A landscape with many peaks, sampled at points; each row gives a point and its height.
From any point a climber steps to the highest of the 4 points nearest to it. It stops when none of these is higher. Distance is the straight distance between rows; heights are no part of it.
J_772: [128 101 132 180  99 120  57 132 131 183 180 127 106 114  61 100 133 148
 142 138 102]  h=513
J_636: [134 189 142 112 148 117 154 146 150 109 108  68 138  91 204 119 166 113
  50 132 153]  h=931
J_756: [108 104 121 148  73 150 117 132 115 131 130 181 142 194  56 109 116 151
 169 138  78]  h=676
J_591: [107 132 102 135  86 142 158 136 110 117 116 157 140 197  31 109  89 180
 183 130  99]  h=366
J_875: [134  98 122 174 100 124  59 131 113 187 188 137 103 121  53 108 120 154
 157 132  94]  h=446
J_906: [123 116 123 136 139 136 118 126 139 148 158 125  99 112 105 117 140 134
 149 137 125]  h=670
J_6: [150 130 177 109 168 111  86 112 143 166 160 130 151  69 168 113 146 101
  91 112 135]  h=923
J_595: [129 125 125 143 125 132 123 135 120 140 145 166 105 136  98 142 103 137
 166 129 106]  h=912
J_836: [130 102 115 161 111 136  95 142  92 142 158 177  95 138  91 141 107 145
 166 139 103]  h=924
J_3: [116 123 123 130 138 130 133 129 135 142 145 137  96 113 105 139 122 139
 160 132 117]  h=854
J_398: [127 124 115 120 145 123 141 116 139 118 112  88 108 121 146 138 140 113
 126 134 145]  h=746
J_557: [115 139  70  99  96 144 192 126 112  71  70 121 160 193  88 127 120 151
 147 127 136]  h=846
J_191: [111 176 119  95 148 124 212 149 139  80  79  61 123 115 225 185 121 109
  96 140 174]  h=662
J_706: [137  95 182 132 203 123  51 132 151 174 178  81 108  44 178 114 130  66
  99 128 167]  h=774
J_184: [124 119 131 130 145 128 127 123 141 149 143 105 100 116 129 110 152 122
 135 133 142]  h=55
J_978: [104 114 115 134  87 155 150 123 120 123 115 168 161 199  61 101 116 163
 168 128  95]  h=432
J_490: [126 149 104 109 112 114 169 131 128  77  85 141 145 142 144 166 105 132
 121 112 119]  h=919
J_864: [132 123 110 121 103 144 172 122 113 101  77 170 144 185 108 130 105 130
 141 105 120]  h=906
J_868: [117 154  59 110  82 141 201 119 106  76  86 143 139 200  48 172  97 180
 188 125 143]  h=545
J_544: [117 206 133  86 159 137 205 159 166  82  88  49 124 103 215 157 139 113
  65 139 171]  h=631
J_551: [128 164  94 111  97 124 193 137 115  63  60 132 165 169 137 136 108 136
 112 120 143]  h=771
J_672: [146 162 141 122 145 111 134 119 144 135 104  79 120 104 154 116 159 110
  80 115 155]  h=790
J_717: [141 118 188 152 157 125  54 133 124 179 180 148 149  75 141 109 128 104
 113 132 121]  h=739
J_791: [134 136 109 126 126 123 146 123 123 120 106 172 122 148 121 153 110 132
 145 114 120]  h=908
J_352: [133  76 116 160  82 138  63 118 104 146 174 203 103 165  54 121 126 142
 185 153  77]  h=675
J_53: [124 124 133 125 150 134 132 121 140 141 125  96 111 115 129 123 155 113
 126 140 149]  h=106
J_581: [131 114 132 154 116 128  90 141 125 168 174 132 106 109  79 102 129 149
 154 147 114]  h=552
J_215: [120 136  86 132  89 147 171 132 112 113 115 145 141 204  25 123  96 176
 186 121 114]  h=450
J_118: [125  95 167 166 115 130  67 115 129 185 170 123 126 114 108  82 148 132
 122 137 124]  h=571
J_891: [105 146 106  91 127 113 209 139 140  59  82  91 135 129 218 165 111 126
 117 140 154]  h=602
J_842: [147 128 185 122 176 116  69 118 138 172 177 135 147  67 159 107 134 107
 107 115 122]  h=932
J_507: [151 168 151 113 153 108 129 124 143 137 113  85 139  89 174 109 157 106
  62 109 148]  h=865
J_811: [132 145 108 121 115 122 162 122 116 104  87 159 139 155 128 152 109 125
 136 107 123]  h=915
J_686: [139 176 143 121 142 118 147 133 146 122 103  74 126  94 178 122 158 102
  59 121 157]  h=909
J_844: [120  89 121 153  92 146  98 128 101 140 150 198 120 177  79 123 122 147
 173 144  89]  h=734
J_501: [137 106 172 108 192 119  70 119 144 160 168  97 129  58 201 126 143  76
  98 120 149]  h=857
J_280: [141 120 176 106 186 108  88 116 153 161 158 111 144  56 195 120 139  91
  93 122 135]  h=951
J_780: [120 132 106 103 129 117 168 119 143  80 101 101 122 115 177 163 133 121
 123 137 140]  h=914
J_94: [107 120 105 148  74 146 135 139 115 130 119 168 147 208  31 111  97 181
 179 123  90]  h=547
J_870: [107 132  85 112  94 158 179 115 120  89  81 137 161 200  79 120 114 159
 141 112 127]  h=860
J_326: [124 111 117 130 103 146 142 129 109 119 107 179 139 187 101 133 111 140
 157 128 111]  h=944
J_733: [112 154 109 113 146 120 167 138 136  91  83  75 112 121 189 161 147 116
 103 146 162]  h=874
J_757: [134 104 117 169 114 127  78 145 106 161 167 156  87 127  76 129 113 145
 163 146 102]  h=928
J_224: [140  64 111 177  86 146  62 123  95 169 179 185  94 155  59 122 128 143
 178 144  86]  h=606
J_14: [126 112 119 146 120 136 124 144 104 130 133 187 116 157  99 137 102 140
 173 130 111]  h=903
J_913: [151 138 179 139 155 117  95 123 129 175 148 121 145  91 154 103 134 104
  91 104 138]  h=755
J_895: [143 159 139 124 139 116 151 130 135 126  98  73 117 106 164 128 152 105
  80 130 163]  h=875
J_114: [133 142 110 114 105 123 171 123 120  85  75 152 144 160 132 149 114 133
 129 107 122]  h=916
J_287: [115 104 122 154  86 149 126 132 114 118 124 184 147 188  67 104 115 153
 174 130  82]  h=690
J_575: [117 119 114 121 102 149 164 132 118 102  97 169 154 196  80 107 114 154
 165 124 105]  h=684
J_98: [128 134  95 119  98 147 178 116 108  86  71 142 148 190  99 130 114 141
 140 117 133]  h=892
J_520: [121 108 121 137  95 139 133 134 112 118 123 190 135 183 102 126 109 144
 163 124 107]  h=870
J_584: [116 147 107  99 108 115 184 125 137  60  86 126 148 127 174 165 117 133
 115 121 120]  h=899
J_10: [116 137  81 112  94 154 187 121 114  95  93 135 151 199  57 115 117 164
 157 121 121]  h=813
J_643: [132 123 110 125 118 129 141 126 116 117 107 178 128 175 110 142 107 131
 155 114 119]  h=896
J_821: [151  51 109 177  90 141  48 110  97 169 180 183  85 157  50 117 129 140
 182 140  82]  h=434
J_188: [115 128  94 119  94 147 175 125 119 105  99 143 154 201  54 108 107 165
 164 118 114]  h=700
J_48: [144 108 186 166 149 124  37 127 113 188 184 144 141  97 132 107 133 106
 106 126 120]  h=657
J_404: [139 129 172 143 145 123  93 125 125 174 147 121 129 112 143 101 144 108
 103 120 150]  h=605
J_465: [123 126  93 113  97 142 175 121 113  91  83 149 153 195  89 117 123 147
 144 120 130]  h=881
J_761: [111 135 104 101 116 113 173 125 145  75  99 127 137 122 156 168 126 130
 121 124 119]  h=921
J_613: [117 133 114 107 131 121 159 119 143  98 114 109 112 119 144 158 141 122
 137 129 134]  h=922
J_345: [129 102 185 163 125 125  61 121 109 189 168 137 138 115 132  91 140 119
 114 128 132]  h=620
J_955: [124 118 118 145 124 128 117 144 119 151 159 146  96 113  90 131 118 142
 167 142 112]  h=911
J_81: [147 108 173 107 187 110  74 119 152 161 157  99 141  53 205 131 137  74
  89 119 155]  h=863
J_33: [139 109 184 143 182 119  39 130 135 173 197 133 135  55 152 117 135 103
 100 133 113]  h=788
J_614: [117 110 128 147 123 127 105 139 131 160 172 116 101 113  90 105 131 145
 153 142 112]  h=560
J_616: [133  97 182 131 190 121  43 127 144 167 200 108 128  37 175 116 136  88
 110 132 129]  h=780
J_486: [144 145 160 101 157 107 128 113 149 125 121  84 159  78 224 121 164  96
  50 119 152]  h=869
J_424: [112 140  59  98  90 150 193 125 117  78  81 117 152 193  55 138 111 171
 165 120 128]  h=758
J_165: [140 152 145 131 150 126 130 120 136 145 107  92 117 114 150 107 155 112
  97 115 159]  h=524
J_368: [117 149  61 114  91 153 186 129 108 100 104 138 143 202  41 141  93 181
 185 129 129]  h=638
J_770: [131 101 125 158 116 125  88 141 107 152 169 160  91 128  82 135 114 148
 169 141 104]  h=918
J_170: [116 151  60 111  90 156 194 129 112  82  94 136 142 193  45 158  95 173
 181 119 125]  h=661
J_467: [114 144 104 110 139 123 156 119 140  93  90  83 111 120 170 153 140 110
 118 141 151]  h=900
J_495: [146 127 171 102 173 108  94 114 152 150 147 107 153  68 202 120 153  87
  71 115 143]  h=845
J_963: [124 128 121 118 129 129 148 125 128 122 130 150 106 128 120 153 122 136
 148 127 113]  h=898
J_445: [138 109 188 134 174 121  57 132 144 166 191 141 141  50 163 117 126  98
 100 126 126]  h=843
J_176: [148 123 155 140 148 129 106 122 127 172 135 110 119 114 140  96 150 113
 112 119 152]  h=406
J_216: [146 128 186 149 146 117  80 134 122 187 155 132 143 107 139  98 145 128
 108 120 143]  h=716
J_479: [118 123 128 124 136 135 134 119 143 137 145 120 101 110 113 125 142 131
 158 131 123]  h=578
J_270: [136 150 117 117 141 113 154 133 141 111  91  80 119 116 167 144 145 110
  94 143 164]  h=871
J_225: [137  80 112 171  95 132  75 129  98 157 172 184  95 154  80 128 112 144
 171 151  93]  h=844
J_293: [130 184 136 113 148 114 164 144 146 108 100  58 127  95 196 126 156 110
  57 129 169]  h=917
J_468: [138 105 177 113 202 120  65 121 149 163 176 110 142  56 182 110 134  88
 102 125 142]  h=853
J_494: [133 117 117 157 122 127  99 146 104 150 163 161  95 131  85 138 111 140
 160 131 110]  h=920
J_155: [132  96 179 121 202 123  57 127 148 171 185 102 119  41 177 113 138  73
 103 124 152]  h=802
J_338: [129  77 113 165  81 147  81 123  97 140 164 198 118 172  70 126 118 154
 182 148  79]  h=760
J_452: [149 156 155 114 146 107 113 120 148 142 125 105 150  85 180 111 156 108
  65 107 150]  h=809
J_325: [137 172 149 105 150 109 145 130 149 119 119  75 150  81 214 109 169 105
  45 122 149]  h=913
J_724: [146 131 187 142 160 118  83 122 132 175 158 136 148  86 158 108 129 106
  97 114 130]  h=834
J_288: [115 182 134 112 148 123 191 147 144  79  83  61 116 115 204 167 126 103
  87 150 179]  h=742
J_277: [119 180 125 116 149 119 180 153 143  93  87  66 118 111 201 158 133 114
  84 144 169]  h=822
J_677: [129 190 137 105 148 119 176 151 155 102 100  56 128  96 205 133 154 109
  47 135 165]  h=905
J_534: [118 126 108 102 126 123 165 125 141  94 109 127 121 123 149 172 121 128
 128 122 118]  h=925
J_946: [127 120 110 111 139 134 144 120 151 122 130 108 100 119 126 138 144 126
 143 135 126]  h=680
J_335: [104 145 105  95 123 118 192 132 136  68  91  97 139 125 204 167 121 128
 111 142 148]  h=814
J_19: [123 112 153 155 138 135  91 129 135 177 162 111 121 121 111  82 143 133
 132 140 132]  h=516
J_443: [119 130 108 111 135 124 152 120 142 106 119 125 113 116 134 159 133 128
 145 128 122]  h=940
J_377: [153 138 172 120 154 109 110 120 133 153 135 111 140  86 163 103 154 110
  76 106 139]  h=723
J_84: [112 136 106 104 125 123 172 127 139  71  93  96 135 127 191 172 127 127
 119 138 139]  h=927
J_559: [111  97 123 161  70 142  96 122  99 136 145 201 136 187  51 114 123 165
 173 137  67]  h=713
J_342: [129 111 138 146 141 136 113 127 139 161 147 110 110 113 117  95 144 129
 142 140 135]  h=383
J_951: [147  79 117 187  92 122  47 126 106 192 183 154  79 139  48 103 118 137
 157 129 106]  h=235
J_83: [104 156 102  97 111 117 196 138 138  53  80 121 163 132 184 159 108 139
 113 127 133]  h=607
J_550: [131 131 126 134 128 123 128 134 122 122 128 172 111 142 105 150 106 134
 159 121 115]  h=901
J_238: [148 128 155 102 170 107 101 112 148 131 143 100 149  59 212 117 155  87
  71 119 142]  h=779
J_886: [121 149  78 115 103 145 189 125 112  68  61 117 160 184 112 127 115 144
 123 131 151]  h=929
J_263: [127 144 115 116 121 125 154 126 133 109 114 160 117 127 127 158 115 136
 140 115 116]  h=910

Where does a climber stop that starts at each point below?
J_951 => J_757
J_756 => J_757
J_184 => J_757
J_791 => J_443
J_342 => J_757
J_114 => J_443

Call two points neighbours if one is among the 4 nearest of the other. Go from one point of each pair to the other, from neighbour to neighbour, staying as high as possible. Name the lowest point that can't be avoided.
J_757 / J_636 => J_270
J_280 / J_842 => J_6
J_886 / J_757 => J_98
J_84 / J_443 => J_761
